A landscape with many valleys, sampled at points; each row gives a point and its height.
From any point a ball rolls to the lowest of the 2 points nearest to it. It stops when none of these is lower. Distance is the straight distance between rows; heights are no part of it.
J_363: [144 119 121 132  97 127  98 188  91 208 110 114 124 153  78 160 146  90
 144  83  68 113 161 135 135 135 110 183 133 115 160 179 134  99  88 121
 156 190 132 151 123 100 157  98 108 118 155 151 210 117 131 131 148 149
 125 169 142 138 158 101 135 126 109 126 101 155 102  93 172 119 115 131]  h=69.0
J_33: [136 161 171 153  81 148 166 186 135 135 134 111 161 187 111 122 153 150
 139 147 130 140 121 143 153 203  77  34 126 124 131 117 179 104  92 180
  50 162 172 186  92  96 123  88 133 114 121 114 165 128 111 154 154 133
  76 226 102 157 169 177 117 120 136 131 139  85 143 136 104  52  92 154]  h=79.4
J_494: [135 179 109 139  82  89  69 119 185 137 148 122 107 115 128 125 151 167
 175 137  96 140 115 102 101  77 168 142 116 135 134 129 114 123 138  39
 148 148 136 107 161 165 115 165 195 161 169  69 126 165 131 172 120 103
 146 122 103 145 122 190 145 122 113 161 125 119 117  84 133 100  88 139]  h=88.4
J_574: [106 140 129 128 115 166 135 149 123 155 150 138  85 120  65 165 135 129
 127  80 155 128 149 142 150  72 127 133 174 172 152 175 158 178  87 125
 149 105 162 143  85  86  86 113  85 144 132 157 141 167 110 128 185 168
 116 172 109 151 119 141 102 125 124 166 117  85 184 159  96 207 112 134]  h=68.3
J_901: [123  66 103 114 168  61 105 140  90 127 135 199 120 139 166 116 104  79
  88 161 117 129 147 153 122 162 149  92 135 111 144 134 142 110 159 175
 114 149  84 153 111 156 169 139  52  89 147 113  66  99 138 117 171 141
 138  92 167 135 151  80 171 107  97 117 136 118 122  76 172 150 101 140]  h=53.9
J_980: [125 133 138  77  98 129 143 136 106 125  97 108 117 128 125 144 135 107
 166  79 140 121 140 152 114 130 123 181 123 144 152 165 103 135 133 106
 147 124 148 129 145  82 136  86 157 130 103 152 168 107 156  78  81 149
 131 117 152 124  98 110  98 155 129 157 104 154  86 128 155 131 177 121]  h=90.5
J_548: [ 80  77 104 138 135 102  87  81 125 150 117 172 114  97 138 109 167 111
 106 124 147 150 122 167  81  92 168 134 108 143 148 132 113 133 154 127
 155 106 117 132 141 175 131 157 102 131 174  95  87 138 171 135 200 156
 126 106 150 129 104 130 177  85 120 201  95 121 152 122 153 160  90 160]  h=52.0
J_4: [100 102 108 137  66 121  52 151 132 199 136 113 110 105 104 151 180  95
 146 103  77 114 143 130  91  98 138 198 128 133 141 172 131 104 100  77
 174 153 123 137 143 146 138  73 125 155 168 124 187 169 128 151 186 158
 165 140 117 124 139 157 154 122 134 164  88 125 125  97 132 132  63 151]  h=80.7
J_601: [163 171 149 155  91 140 164 125 181  94 134  92 138 145 179 112 137 168
 150 156 156 144 110 138 103 126 127 142 110  93  63  87 110  96 170 104
 124 128 132 134 174 168 141 119 179 167 132  76 148 154 140 168  80 136
 154 158  92 133 129 187 100 157 158 138 130 130  89 140 122  63  98 117]  h=91.1
J_958: [128 139 129 137 149 118 109 133 117 134 129 111 112  96 116 118 140 154
 130 111 115 134 127 103 167  84 129 123 168 165 105 123 137 166 101 121
 122 107 151  98  88 114  93 139 122 128 138 178  81 139  79 121 155  90
 134 118 112 136 134 136 138 101 145 122 142 126 154 137  72 161 121  93]  h=39.5
J_461: [177 136 127 118 126 106 185 143 140  70 132  90 133 140 197 113 117 134
 147 134 150 135 122 117 126 169 103 152 122  78  67 105 125 100 159 105
 115 149  80 142 137 136 152  88 149 135 104 119 144 143 115 120  67 146
 174 142 107 105 124 142  91 137 136 103 143 149  62 132 117 119 132  78]  h=72.8
J_857: [ 96 137 128 172 138 172 143 120 133 166 118 151 103 113  93 143 133 151
 122  93 166 142 136 165 140  62 159 125 152 180 164 158 119 199  94 148
 152 106 168 143  83 118  89 151  87 138 139 120  98 140 131 153 207 171
  88 157 122 159 129 135 125 117 135 167 101  90 207 161 102 210 127 153]  h=63.2
J_327: [129 102 105  89 152  73  66 110 141  93 127 142 109  96 173  82 161 113
 129 161 127 129 116 101 125  96 146 154 100 137 144  96  84 146 151 110
 150 160  89  87 143 188 142 163 140 136 145  98 102 125 133 116  86 112
 204  72 118 104 123 128 153 105  99 120 139 158 126 119 136 135 117 102]  h=32.2
J_188: [161 140 125  86 148 100 195 158 117  83 118  96 129 178 166 124  95 129
 147  97 129 128 136 136 150 197  95 111 114  68 100 125 132 115 138 117
 100 159  82 128 113  92 159  83 147 114  68 163 155 123 109 101  64 132
 129 136 115 103 115 110  71 131 127  92 144 146  69 122 149 113 163  83]  h=77.7
J_807: [137 140 152 168  74 200 148 141 140 166  91  97 172 142  80 172 153 145
 151 129 134 132 127 155 112 120 136 163 104 142 169 142 131 115  99 158
 122 161 164 159 161 121 138 142 153 136 125 106 174 124 182 141 138 161
  97 191 121 143 146 137 126 173 121 153 105 129 129 140 138  77 168 179]  h=77.3
J_748: [145 134  98 161 163 137 106 104 178 101 142 186 149 107 168 128 115 127
  99 195 125 125 122 100 150 150 144  95 120  81 121  98 139 110 143 168
 108 118 116 127 158 188 130 203 122 144 141  61  74 155 136 131 133  89
 117  80 133 125 146 122 134 129 147  87 142  94 157 135 126 112 109 141]  h=50.9
J_788: [155 151 173 165  79 171 179 158 148 135 120 103 175 165 133 129 160 154
 148 145 142 148 116 156 152 171  92  89 107 120 121 109 149  91  96 179
  61 164 166 170 134 117 130 132 152 132 118  95 146 119 143 149 131 129
  99 217 100 153 164 175 110 147 147 136 131 107 132 136 114  37 108 152]  h=76.3
J_870: [141 140 137 109 161 102 113 132  66 143 180 101 118 172  83 140  67 158
  83 104  85 121 156  86 177 159  93  79 154 156  96 122 170 168  77 114
 105 121 143 100  66  67 124 119  90  88 122 218 122  93  62 153 133  67
 110 112 144 127 161  93 140  65 128  78 163 144 129 112 105 121 137 125]  h=56.8
J_532: [110  76  88  96 187  78 104  98 120  90 122 214 126 117 173 106 120  96
  87 191 152 144 134 140 127 166 137  91 112 109 149 110 141 104 171 190
 123 129  77 143 126 177 153 169  60  87 132  83  57 111 139 115 163 138
 144  78 155 105 128  88 164 113 113 107 139 108 125  99 164 167 123 134]  h=48.6
J_573: [149 150 139 133 147 156 191 122 143  67 133 113 153 110 168  85 109 156
 128 141 192 149  91 129 112 126 113 129 117 113  53  73  91 130 192  88
 133  97 107 112 159 155 111  98 175 145  85 117 113 149 105 127  62 118
 133 115  92 123 112 148  91 167 168 115 141 130 105 159  92 158 169 107]  h=85.1
J_979: [131 141 138 135 115 126 138 153 100 151 189 111 113 163  76 127  91 127
  94 110  97 134 135  95 162 151  99  77 200 151  77 142 209 136 116 119
 101 103 159 133  61  58  93  73  95  99 152 190 135 141  57 166 172  98
 103 143 115 131 127 154 120  73 139 109 154  91 119 128  80 151  92 118]  h=53.7
J_468: [167 125 131 127 144 144 176 125 147  69 128  89 139 140 182 138 106 124
 138 136 152 134 125 128 108 153 138 173  92 104  94 101  90 121 173 121
 138 171  70 141 164 143 171 111 144 128  71  91 150 123 164 131  44 148
 161 121 121  89 120 113  80 172 146  89 133 168  54 142 151 112 142 107]  h=77.6
J_817: [127 161 162 136 101 195 189 132 119 133  95 109 153 117  88 153 129 146
 153 118 155 139 109 154 124  96 118 144  98 165 158 133 102 156 122 128
 138 119 186 118 140  97 106 130 181 135  90 152 149 104 147 112  88 121
  99 160 139 143 116 128  82 174 127 152 107 151 124 164 125 120 203 143]  h=83.9
J_66: [103 159 155  46 130  89 159 143 109 133 105 134  94 205 107 129  91  80
 125  79  96  89 165 155 147 171 100  99 143  59 139 160 170 120 115 126
 106 111 143 109  78  67 144  75 146 121 106 220 185 120 137  75  94 145
  97 134 132 117  89  94 109 120 101 121 135 139  95 115 176 109 154 112]  h=84.6
J_780: [118  98  93  85 182 102 128  98 116  83 123 214 137 107 167 104 101 115
  92 176 165 133 125 135 133 169 132  97 130 108 134 113 139 111 169 186
 126 102 104 119 118 167 152 150 101  77 113  91  47 123 110 106 148 131
 122  54 130 109 139  93 158 148 136  78 148  94 123 105 125 190 164 126]  h=42.3
J_479: [155  84 113 153 154  91 102 157  95 151 130 165 119 139 140 134 110  76
 108 140  84 120 141 145 131 146 152 119 125 117 152 145 135 118 123 170
 111 177 101 158 127 145 179 143  76 104 152 122 111  94 143 122 141 123
 116 120 173 137 170  79 155 112  91 119 116 146 133  80 169 114  93 138]  h=59.0
J_502: [107 142 124  75  70 122 130 127 120 114 108 106 106  98 142 119 147 101
 174  89 149 115 124 120  82  91 123 174 148 124  89 131 121 127 151  55
 169  89 128 129 135  87  85  29 164 171 135 146 189 168 124 118  87 150
 174 135 126 134  65 174  97 163 137 170 104 110 101 136  98 159 143 115]  h=52.1
J_766: [144 115 140 177 104 160 134 131 162 153 127 165 144 126 146 153 134 120
 126 143 135 113 125 144 102 145 167 110 139  92 135 138 162 102 130 187
  92 124 152 169 140 133 129 155 103 123 160  79 107 168 164 125 185 150
  74 131 145 149 160 138 141 140 147 143 120  81 156 128 115  98 109 172]  h=60.5
J_34: [108 138 108 152  64 104  54 133 178 180 137 129 105 113 103 149 174 133
 150 120  84 125 134 122  94  69 167 158 119 132 147 157 142 117 121  64
 158 149 143 118 149 165 122 127 159 165 179  87 147 180 136 174 175 134
 149 136 113 141 139 189 154 117 124 181 101 107 129  99 133 111  59 161]  h=84.7
J_138: [139 129 133 159  91 183 122 135 141 181  89 101 168 137  74 177 150 127
 143 126 120 121 134 158  99 131 147 184  91 144 183 161 103 117 102 145
 140 168 155 138 173 121 159 143 148 120 121 107 176 101 196 128 129 163
 104 150 141 124 146 102 129 173 119 150  84 161 107 119 160  83 156 157]  h=78.0
J_758: [106 150 149 160 179 177 167  94 138 108  94 121 168  67 112 134 102 161
 137 140 151 130  79 125 133  89 127 125 115 190 164 117  68 163 129 141
 150 101 153  90 141 129 101 170 172 146  78 150  90  68 137 128  78  88
  82  98 150 129 123  99 101 160 133 104 124 172 148 169 107 144 197 127]  h=6.2
J_234: [143 137 136  63 145 100 167 141 112 107 123 128 122 163 143 131  84 106
 138  98 111 111 147 143 148 180 120 107 133  85 138 154 138 129 127 131
 106 131 106 118 106  85 165  97 145  98  78 175 138 117 127  70  82 125
 115 108 129 106 124  84 107 128 120 103 143 138  81 103 160 125 175 105]  h=81.1
J_954: [125  70  95 139 108  68  55 107 123 139 140 182 111 123 161 112 142  84
 107 165  89 112 134 129  89 144 150 129 114  99 134 127 122  79 150 126
 116 155  85 130 162 185 180 137 101 124 165  70 118 147 170 127 167 138
 157  87 149 102 138 114 172 110 113 142 122 121 125  93 160 115  56 148]  h=52.3
J_210: [101 144 167  97  61 174 191 132 117 122 114 101 134 160  89 131 128 126
 145  99 148 125 134 155 116 145 100 103 110 110 155 156 158 119 108 127
  93 102 167 178 117  89 127  65 153 118 106 142 199 138 148  88 139 173
  98 199 111 140  99 154 109 165 109 161 130  94 139 152 140 122 163 148]  h=28.7
J_649: [168  94 102 152 116 101  93 122 147 124 136 169 135 121 166 135 114  84
 115 182  94 110 133 120 116 162 151 126 119  90 121 116 128  87 142 154
 107 159  86 145 169 171 170 144 111 121 143  61 114 140 161 113 117 125
 147  92 135 113 148 113 136 137 126 103 130 127 118 110 155 100  83 127]  h=57.5
J_121: [133 126 140 141 184 106  99 120  65 143 185 108 117 154 111 129  68 163
  68 126  89 127 151  93 168 141 108  61 154 175  99 121 153 186  82 135
 116 122 134 110  61 110 132 149  66  79 142 197  80  72  75 179 166  73
 108  99 153 142 184  88 168  68 119  73 153 136 150 114  96 134 118 129]  h=51.8
J_964: [119 149 144 104  87 169 162 142 107 138  90  93 135 146  86 166 148 127
 164 100 156 139 129 149 105 107 107 176  99 146 161 151 100 148 127 100
 168 126 166 126 150  78 102  83 169 140 110 146 201 107 153 110  84 147
 129 168 152 136  98 132  83 185 126 169  92 158 101 159 153 125 197 139]  h=87.3
J_30: [ 79  56 105 136 225  91 104  88 119 114 111 149 109 116 154 104 167 117
 105 174 126 161 123 134 130 110 137 103 117 147 166 108 110 133 152 166
 142 141  81 125 134 184 123 243  64 137 163 132  77  73 156 141 158 127
 172 122 167 120 109  89 182  57  73 154 143 155 171 130 155 148 104 103]  h=29.9
J_590: [126 160 121 109 138 124 102 172  94 152 114 114  93 145  72 167 146 133
 149  73 116 129 165 110 172  78  93 161 164 171 155 157 150 164  75 113
 152 140 169 106  76  75  91 123 110 137 138 212 159 122  83 132 139 116
 136 164 126 147 111 136 104 109 121 132 115 141 127 142 122 160 156  95]  h=77.4
J_948: [103 135 111 112 131 139  93 167  97 169 119 136  96 122  69 170 162 118
 142  67 140 132 163 138 155  63 120 176 166 176 174 184 147 176  78 116
 177 123 153 128  93  97  94 105  87 153 138 181 152 135 104 131 168 163
 127 155 135 154 117 138 115 121 121 168 104 113 151 148 128 191 126 124]  h=72.7
J_798: [152 113 150 172  39 131 105 144 158 166 120  95 131 138 141 134 158 127
 139 142  68  96 122 127  78 167 130 149 132  85  99 134 120  55 125 125
 115 157 109 154 169 123 172  85 137 140 148  63 203 159 148 140 146 165
 158 175 124 128 144 153 149 151 140 122 132 135  95  89 140  50  43 136]  h=73.0
J_976: [142 110 118  92 173 119 141 103 134  81 131 174 148  98 163 102  96 131
 106 157 163 125 116 113 140 158 135 130 127 113 124 105 121 135 158 150
 127 107  97 114 132 152 145 130 129 100  88 101  59 129 100  97  90 120
 127  63 104 100 128 103 132 154 147  76 155 118 106 127 114 177 180 109]  h=33.9
J_219: [154 129 143 133 142 167 195 118 145  76 137 108 156 114 162 126  94 133
 133 143 178 131 107 140 108 139 133 148 102 122  98 101  95 124 175 122
 134 127 110 135 166 133 151 119 167 130  72 105 123 122 144 115  49 132
 126 110 122 115 108 125  83 175 149 105 136 151  80 154 134 126 182 117]  h=81.3
J_674: [106  48 109 103 165  69  70 115 105 126 127 162 110 111 157  95 176  91
 112 146 116 140 137 146 118 118 141 142 112 153 158 114 107 125 147 139
 133 162  87 128 137 169 148 170  73 124 155 133  92  85 158 123 141 125
 180 102 157 113 122  87 180  78  93 169 131 163 132 103 167 146  98 116]  h=39.4
J_157: [105 121 126  71  78 135 132 124 103 130 120 129 103  82 117 125 141  92
 164  77 146 116 131 138 101  97 131 166 161 144 125 153 124 143 139  91
 160  81 150 139 123  83  86  42 138 150 129 150 160 148 121  91 111 143
 147 121 128 136  78 150 106 156 128 172 116 103 127 135 108 185 155 125]  h=45.5
J_380: [114 146 139 114  46 145 130 127 145 136 114  71 114 128 137 131 158 129
 173 112 143 121 116 132  63 105 123 192 121 126  90 125 111  97 141  54
 173 106 125 140 159 105 108  32 171 171 132 114 216 165 129 139 109 169
 183 168 117 130  84 195 104 170 143 168  96 128 105 136 118 104 116 130]  h=58.8
J_596: [ 95 142 167 115  90 157 183 162 121 151 127 116 118 188  75 153 117 120
 126 110 132 117 150 154 139 159 105  70 125 102 161 160 182 130  84 146
  84 116 159 169  83  81 132  97 137 106 116 163 189 143 136 102 157 169
  74 201 109 144 131 134 113 133 109 156 140  87 149 135 139 107 143 158]  h=36.8
J_683: [159 141 124  94 175 102  98 141  76 114 169  73 131 153 114 115 111 161
 106  94  87 120 143  71 189 131  94 118 155 159  99 118 143 156  90  98
 118 139 140  62  81  76  98 134  98 111 123 219 112  91  55 136 104  69
 155 101 137 126 150 101 149  75 128  58 172 173 145 124  91 142 144  70]  h=62.7
J_35: [ 93  88 105  90 187  96  81  77 127  76 112 141 135  72 152  80 166 113
 126 166 156 139 103 106 112  91 146 146  94 184 164  89  62 151 170 130
 173 133 107  92 158 194 104 176 142 148 132 104 100  88 157 125  75 119
 185  68 134  97 103 109 151 106  95 128 134 174 128 145 152 145 136 108]  h=19.7
J_32: [153 106 119 149 141 105  92 178  79 200 125 146 114 155  88 144 121  97
 119  95  77 113 153 144 142 123 133 155 131 132 149 174 147 131  95 146
 139 183 138 154  99 119 161 114  81 110 170 165 163  99 121 133 146 133
 120 157 164 152 172  84 152 107  99 126 105 146 124  84 172 124 102 131]  h=64.4
J_678: [ 87 103 117 166 155 143 118  92 139 161 104 162 115  96 125 120 152 131
 114 103 161 150 115 175 104  58 174 131 133 170 159 145 107 176 131 147
 167  96 148 135 110 157  90 159  84 143 166 106  76 131 147 150 214 168
 105 133 142 152 110 140 157  98 122 192  86 103 203 154 126 192 106 153]  h=58.1
J_789: [133 129 153 140  46 168 153 135 138 131 116  66 151 137 123 139 158 131
 163 115 139 119 116 149  86 128 118 173 113 127 106 134 113  82 129 109
 135 131 137 162 169 102 134  63 161 143 126  95 196 142 153 119 115 172
 148 189 122 134 106 173 111 176 139 149 108 136 105 140 134  78 131 142]  h=64.5
J_679: [155 144 127  59 182  87 121 152  89  97 150  87 113 166 139 120 106 152
 123  76 113 123 149  86 188 155  98 127 147 128 103 122 145 154 100  90
 113 134 126  72  91  52 109 118 110 110  94 224 131 100  66 111  83  76
 138  99 128 113 119  97 114  88 131  73 161 168 123 118 118 138 169  77]  h=67.6
J_209: [116 158 146 143 143 148 151 104 122 120 122 123 126  76 109 114 116 174
 128 112 133 136 113 113 153 104 127 111 164 178 118 111 110 171 111 126
 114  80 150  91 109 112  89 148 136 115 107 165  72 123  87 110 157  85
 104 110 106 136 139 123 126 131 162 121 135 118 166 157  63 175 149 115]  h=31.1
J_218: [137 101 101  96 190 100  98 112 145  88 131 149 127 103 176  96 128 116
 107 158 137 127 125  95 159 131 138 136 114 121 137  93 113 147 140 139
 130 147  89 102 135 174 133 161 115 115 113 112  61 115  98 106  84 102
 174  65 115  96 131 102 152 124 111  83 159 146 137 130 121 159 150  95]  h=42.6
J_321: [ 88  59  94 129 127  67  61  99 111 146 139 168 107 115 144 101 173  99
 104 144 112 138 132 151  86 113 153 140 105 129 140 121 115 105 150 113
 137 138  88 131 148 186 154 145  91 128 174  98 100 124 174 132 190 150
 160  99 148 111 111 116 179  77 103 186 111 135 138 103 158 140  67 151]  h=46.7
J_489: [108 169 151 155 147 166 158 103 123 121  90 108 135  66 105 131 123 177
 152 115 142 135  92 118 143  79 122 131 150 192 128 105  76 175 117 128
 140  93 156  85 117 118  70 145 158 147  89 166  95 100 107 115 113  82
 107 126 120 144 130 125 109 149 149 119 131 149 165 172  67 161 179 119]  h=21.1
J_245: [119 134  76 140 197 147 107  73 164  89 128 201 157  88 157 111 113 131
  89 202 154 132 105  95 140 135 136  80 101  89 133  93 116 110 168 178
 132  89 108 118 142 207 117 214 120 137 138  58  63 152 132 131 150  93
 110  65 137 113 132 120 149 127 146  88 128  85 176 147 144 149 126 145]  h=46.0
J_983: [146 173 148 141 118 139 188 129 162  76 139  95 134 135 172  93 127 175
 138 146 187 153  98 138  96 112 118 137 110  99  41  72  93 104 199  66
 137 107 123 120 163 171 115 103 192 170 115 105 136 160 121 160  70 129
 151 151  86 130 116 175  91 162 150 145 128 126  94 147 104 114 130 108]  h=88.3
J_19: [112 150 144  77 145  89 142 154  86 144 145 136  85 200  84 139  68  98
 111  76 105 111 168 134 168 161 106  91 164 102 127 159 183 146 102 131
 108 110 155 120  58  56 143  87 115  99 123 229 159 125 108 104 127 118
  94 130 139 121 121  99 120  94 111 115 134 122 117  99 153 116 140 125]  h=87.4
J_381: [164 131 156 167  52 166 145 136 160 140 111  77 163 156 133 143 164 144
 147 144 119 117 118 143  91 155 127 162 114 115 105 120 115  67 119 149
 115 157 130 155 182 120 160 112 146 139 131  69 188 137 171 147 120 161
 144 194 113 130 129 160 129 173 153 138 118 140 109 119 140  37  91 150]  h=69.1
J_304: [111 110 124 154 228 100  96 112  93 124 154 129 126 131 142 116  90 147
  79 162 100 130 154 114 168 132 125  60 134 161 142 104 137 165  89 163
 113 128 105 111  86 140 141 193  65  93 123 165  52  63  86 164 170  80
 115 107 165 138 183  75 167  93 104  75 166 154 179 118 110 132 124 118]  h=45.6
J_710: [165 126 115 152 103 120 114 115 184 108 141 158 131 137 174 129 110 120
 124 186 120 120 117 107 109 160 140 126 120  63  94 105 124  87 160 127
 112 136  97 129 174 184 163 153 152 138 140  43 127 173 148 136  88 139
 147  92 113 105 126 150 131 155 151  99 141 114  94 117 139  90  87 128]  h=62.3
J_518: [170 126 127 134 103 108 136 140 154 111 141 130 129 120 176 111 115 126
 141 149 117 127 117 111 132 148 133 133 129  86  84 117 144 100 150 111
 103 127 100 133 140 145 146 108 154 128 136 105 116 163 100 111  93 125
 154 109 105 117 133 152 124 125 140 106 153 122  93 117 106 121 110  94]  h=67.7
J_819: [121 134 129 126 128 119 128 163  92 162 192 124  94 169  72 144  80 105
  99  83 110 117 156 110 162 136 105  98 196 141 109 174 214 150 106 128
 123 112 154 154  51  64 101  69  71 103 166 190 157 142  75 160 166 138
  92 154 131 138 117 147 125  89 106 111 139  92 127 118 116 155  85 131]  h=51.1
J_924: [ 82 121 100 108 195 115  88  65 147  81 105 152 147  70 146  73 141 124
 115 179 168 139  83  96 104  80 150 113 102 174 153  90  57 144 193 130
 175  97 118  85 160 212 100 192 155 155 139  84  98 125 144 132  84 101
 150  59 127 111 105 130 155 122  95 121 122 149 159 151 151 158 135 128]  h=30.3
J_112: [114  92 109 175 220  96  91 114 113 138 128 141 120 129 147 116 127 128
  97 165 107 151 137 141 154 105 131  93 124 145 148 110 120 147 111 176
 126 148 106 120  96 164 136 223  62 121 174 140  69  70 122 162 179 100
 133 131 182 146 143  97 172  65  88 124 146 148 193 125 124 140  97 106]  h=38.5
J_855: [133 122 123 179  92 154 111 105 161 160 123 144 143 105 122 142 147 117
 131 131 136 117 115 140  97 101 168 160 121 129 144 138 135 113 127 152
 135 122 151 142 162 156 131 162 123 147 164  83 118 159 173 134 169 144
 100 123 144 138 138 146 149 136 133 167  98 102 158 139 129 111 113 165]  h=65.0
J_583: [157 145 143 118 163 131 170 138 124  98 123  99 137 128 150 122 116 159
 137 117 142 136 120 110 166 146 108 134 117 118 114 110 123 152 113 117
 119 127 101 103 126 104 123 135 157 117  67 169 100 101  92 103  72  99
 124 118 113 118 128 105  91 126 158  99 154 158 106 149 104 129 178  97]  h=76.6
J_16: [126 115 129 135  61 152  98 145 118 184  98  95 139 130  91 167 166 110
 150 102 100 114 144 142  98 134 126 209 113 137 165 170 102 100  98 121
 162 169 129 137 168 106 154  96 135 124 124 118 195 127 166 122 147 165
 138 150 138 123 136 115 133 162 134 145  85 158  94 111 158  99 132 151]  h=74.1
J_355: [160 134 130 181 131 161 138 119 174 129 141 181 167 123 159 158 132 124
 115 184 137 110 118 122 133 182 149  78 131  72 127 102 151  94 138 199
  75 114 140 143 152 153 118 201 113 145 141  67  92 156 165 143 160 108
  76 115 150 158 158 134 123 137 157 112 134  85 158 135 113  70 111 178]  h=56.1
J_639: [125 160 138 156 118 139 124 146 136 157 166  97 114 130  93 124 123 160
 112 120  95 137 126  99 175 106 109  94 181 166  82 122 178 151 104 108
 105  99 164 101  75  98  72 121 114 123 140 177  99 150  61 158 173  81
 122 142  96 136 143 151 131  73 155 119 153  97 146 145  54 160  91 103]  h=47.2
J_311: [ 87 145  76 112 200 132  99  61 163  77 121 195 155  89 138  78 114 146
  91 187 161 145  95  88 117 108 136  80  96 119 137  81  87 118 196 143
 150  83 104 102 151 224 111 219 146 132 146  55  84 160 138 134 121  92
 128  55 123 107 109 137 160 118 118 102 125  99 179 147 163 159 138 146]  h=40.1
J_625: [159 138 153 173  80 176 162 136 157 146 120 104 166 141 130 145 148 143
 150 147 134 128 111 144 137 140 121 133 121 119 115 116 140  93 111 164
  95 144 157 154 165 129 134 149 147 137 129  85 141 134 162 137 118 128
 114 184 110 147 144 160 113 160 144 137 126 122 124 144 119  63 130 150]  h=73.1
J_531: [139 157 130  72 158 111 155 138  95  91 123  95 120 128 139 112 118 163
 135  78 145 138 132  98 165 141 100 130 146 141 106 109 115 164 111  90
 121  98 119  82 107  62  95 113 143 119  78 201 116 108  86  97  84  93
 130 105 113 112 103 101  95 118 157 106 158 153 125 147  93 158 186  82]  h=72.5
J_576: [117 130 131 127 200 163 156  93 137  94 119 146 154  86 132 125  93 153
 113 146 145 126 110 120 158 139 137  99 101 149 166 121 108 165 121 149
 127  99 112 109 128 138 131 179 151 105  61 145  61  79 118 117 102  89
  90  76 122 104 141  71 112 154 146  88 144 153 137 152 124 143 191 125]  h=21.8
J_336: [122  93 125 169  53 128  58 131 139 189 132 116 124 116 113 143 163  97
 135 128  74 102 139 127  84 135 154 178 128 108 128 157 125  77 115 112
 136 162 122 148 171 149 165  93 129 139 165  86 171 160 160 136 190 158
 141 130 126 115 151 140 166 131 136 142  98 133 123 100 138  87  57 161]  h=77.1
J_177: [102 136 155 135 111 143 158 183 104 176 171 135  98 184  72 156  91 105
 107  94 125 110 155 137 136 151 118  83 170 113 141 188 201 142  93 142
 108 115 152 180  56  71 123  87  85 104 150 172 164 144 108 134 185 187
  74 177 122 148 136 134 122 107 108 133 138  75 154 119 137 144 104 153]  h=44.6
J_84: [137 169 153 119 144 161 206 126 123 102 104 103 145 131 112 138 112 158
 154 117 152 144 113 140 148 125 104 116  87 137 142 123 108 158 118 124
 124 124 140 101 133  99 130 133 190 121  56 168 128  93 126 107  73 102
 105 135 127 123 126 109  81 154 151 127 134 159 107 154 120 114 201 121]  h=80.4
J_64: [150 178 125 149  83 106 115 116 197 106 150 118 117 134 149 116 127 176
 160 151 126 135 110 113  95 110 162 136 120  98  93 108 101 107 175  55
 138 126 122 124 177 175 131 160 202 167 150  59 133 174 141 172  84 122
 151 119  94 137 113 187 126 146 139 141 129 114  96 103 129  79  91 137]  h=91.6
J_154: [112 134 141  86  73 147 172 135 107 120 128 122 120 119 105 133 117 107
 158  78 146 117 142 143 122 133 115 129 152 121 131 153 153 125 116 117
 122  96 154 160 117  70 105  52 144 127 117 149 168 144 120  84 130 152
 120 159 117 141  79 155  92 159 122 157 128  96 126 142 116 160 162 125]  h=37.7

Two balls start at each pair of points below. Name the first point that both come to, or write none.
J_479 / J_355 -> none
J_983 / J_494 -> none
J_788 / J_336 -> J_381
J_683 / J_32 -> none
J_817 / J_574 -> none
J_64 / J_807 -> J_381
